Points, in no order, along strands that fork and pass close to each other.
Points whose rows are less than 41 apart are linked; no others are. Some points are linked to none.
J_896: | -14 | -19 |  43 | -35 |  28 |  -6 |  17 |  34 |   1 |
J_502: | -14 |  -7 |  46 | -24 |  37 | -20 |  12 |  15 |  -1 |
J_291: | -18 |  33 |  40 | -18 |  44 | -34 |   2 | -20 |   0 |
J_408: |  -5 | -29 | -30 |  25 |  -4 |  -8 |  -5 | -15 |  -8 |
J_81: |  34 | -30 | -33 | -10 | -46 |  39 |  25 |  10 |  21 |
J_71: |   3 |  41 |  11 |  13 |  18 | -22 | -23 | -37 |  -9 |
J_377: | -24 |  44 |  28 | -26 |  31 | -30 |   3 | -36 |  -1 |
J_357: | -33 | -47 |   9 |  14 |  25 |   3 |   7 |  77 |  -9 |
J_682: |  -9 |  -9 |  22 |  19 |  39 | -32 |  -8 |  -1 |  -9 |
J_669: | -15 |  58 | -22 |  12 |   3 | -17 | -22 | -56 |  -8 |
J_997: |  -9 | -45 | -23 |  12 | -33 |  43 |   7 |  87 |  -4 |
J_328: | -14 |  42 |  18 | -31 |   6 | -14 |   3 | -42 |   1 |
J_554: |  15 | -47 | -25 |  14 | -38 |  46 |   6 |  70 |   6 |
J_523: |  10 |  15 | -24 |  14 | -14 |  -5 | -11 | -47 |  -2 |
J_72: | -14 |   9 |  46 | -17 |  41 | -27 |   6 |  -5 |   0 |
J_300: |  19 | -26 | -51 |   8 | -34 |  18 |  17 | -16 |  12 |
J_506: | -26 | -53 |  -1 |  18 |  20 |   0 |   2 |  59 | -11 |
J_539: |   8 |  32 |  -5 | -30 | -26 |   5 |  10 | -48 |   9 |
J_485: |  -8 | -40 | -20 |  23 |   7 |  -6 |  -3 |   9 |  -9 |
J_986: |  21 | -46 | -29 |   7 | -43 |  45 |  15 |  55 |  11 |
J_464: |  28 |  50 | -42 |   6 | -40 |  13 |  -8 | -60 |  11 |
J_746: |   2 | -30 |  27 |   5 |  21 |  -6 |  -4 |  34 |  -6 |
J_239: | -12 | -31 |  38 | -32 |   9 |   8 |  17 |  48 |   1 |
J_154: | -18 | -42 |   3 |  -9 |  -5 |  24 |  14 |  68 |  -6 |
J_608: | -27 | -33 |  18 |  11 |  48 | -28 |   7 |  33 |  -6 |
J_487: |  14 | -36 |  14 |  16 |   2 |   6 | -10 |  32 |  -7 |
J_337: |  19 |  57 |  17 |  -6 |  -8 |  -3 | -19 | -46 |   0 |
J_334: | -13 | -36 |  27 | -23 |   3 |  17 |  16 |  62 |  -3 |
J_340: |  35 |  45 | -33 | -14 | -43 |  17 |   8 | -55 |  20 |
J_799: |  25 | -43 | -39 |  -6 | -50 |  44 |  27 |  30 |  21 |
J_625: |  33 | -25 | -48 |  -5 | -47 |  31 |  28 | -11 |  23 |
J_318: |  35 |  18 |  35 |  -7 |  -9 |   3 | -12 | -17 |   1 |
J_713: |   5 | -25 | -47 |  18 | -22 |   2 |   5 | -29 |   1 |
J_851: |   7 |  28 |  26 |   5 |  23 | -22 | -18 | -28 |  -6 |
J_702: |   0 |  37 | -10 |  16 |   2 | -17 | -21 | -47 |  -8 |
J_129: | -16 | -22 |  24 |  20 |  51 | -37 |  -5 |  19 |  -9 |
J_102: |   0 |  37 |  12 | -34 | -13 |  -2 |   5 | -43 |   4 |
J_930: |  29 |   2 | -26 |  -3 | -36 |  15 |   8 | -36 |  12 |
J_589: | -28 | -50 | -16 |  23 |  17 |  -6 |  -1 |  35 | -13 |
J_657: | -17 |  86 | -15 |  12 |  11 | -17 | -36 | -54 |  -6 |
J_932: |  17 |  37 | -21 | -27 | -35 |  13 |  14 | -55 |  14 |
J_428: |  18 |  29 | -32 |  15 | -27 |   2 | -10 | -52 |   1 |
J_247: | -21 | -47 | -11 |   4 | -16 |  29 |  10 |  80 |  -7 |
J_206: |  -5 |  96 |  -3 |   0 |  -1 |  -9 | -36 | -52 |  -3 |
J_818: |  -8 | -30 |  43 |   4 |  34 |  -5 |  -3 |  60 |  -7 |
J_134: | -24 | -34 |  32 |   9 |  49 | -19 |   5 |  57 |  -5 |
J_730: |   4 |   3 |  24 |  21 |  34 | -27 | -17 | -14 | -10 |
J_167: |  11 |  84 |   3 |  -7 | -12 |  -1 | -26 | -51 |   0 |

A fork is a point with three links, a tip a point with one. Leave the first point through the second and follow the links. Name the first fork or tip that comes.
J_713, J_408: J_357
J_102, J_539: J_702
J_702, J_669: J_337
J_682, J_129: J_487

Name the points in between on the shortest way along the links from the first point to the second, in order.
J_328, J_523: J_102 J_539 J_932 J_340 J_464 J_428
J_818, J_682: J_134 J_608 J_129
J_377, J_239: J_291 J_72 J_502 J_896
J_523, J_730: J_702 J_71 J_851
J_589, J_300: J_485 J_408 J_713
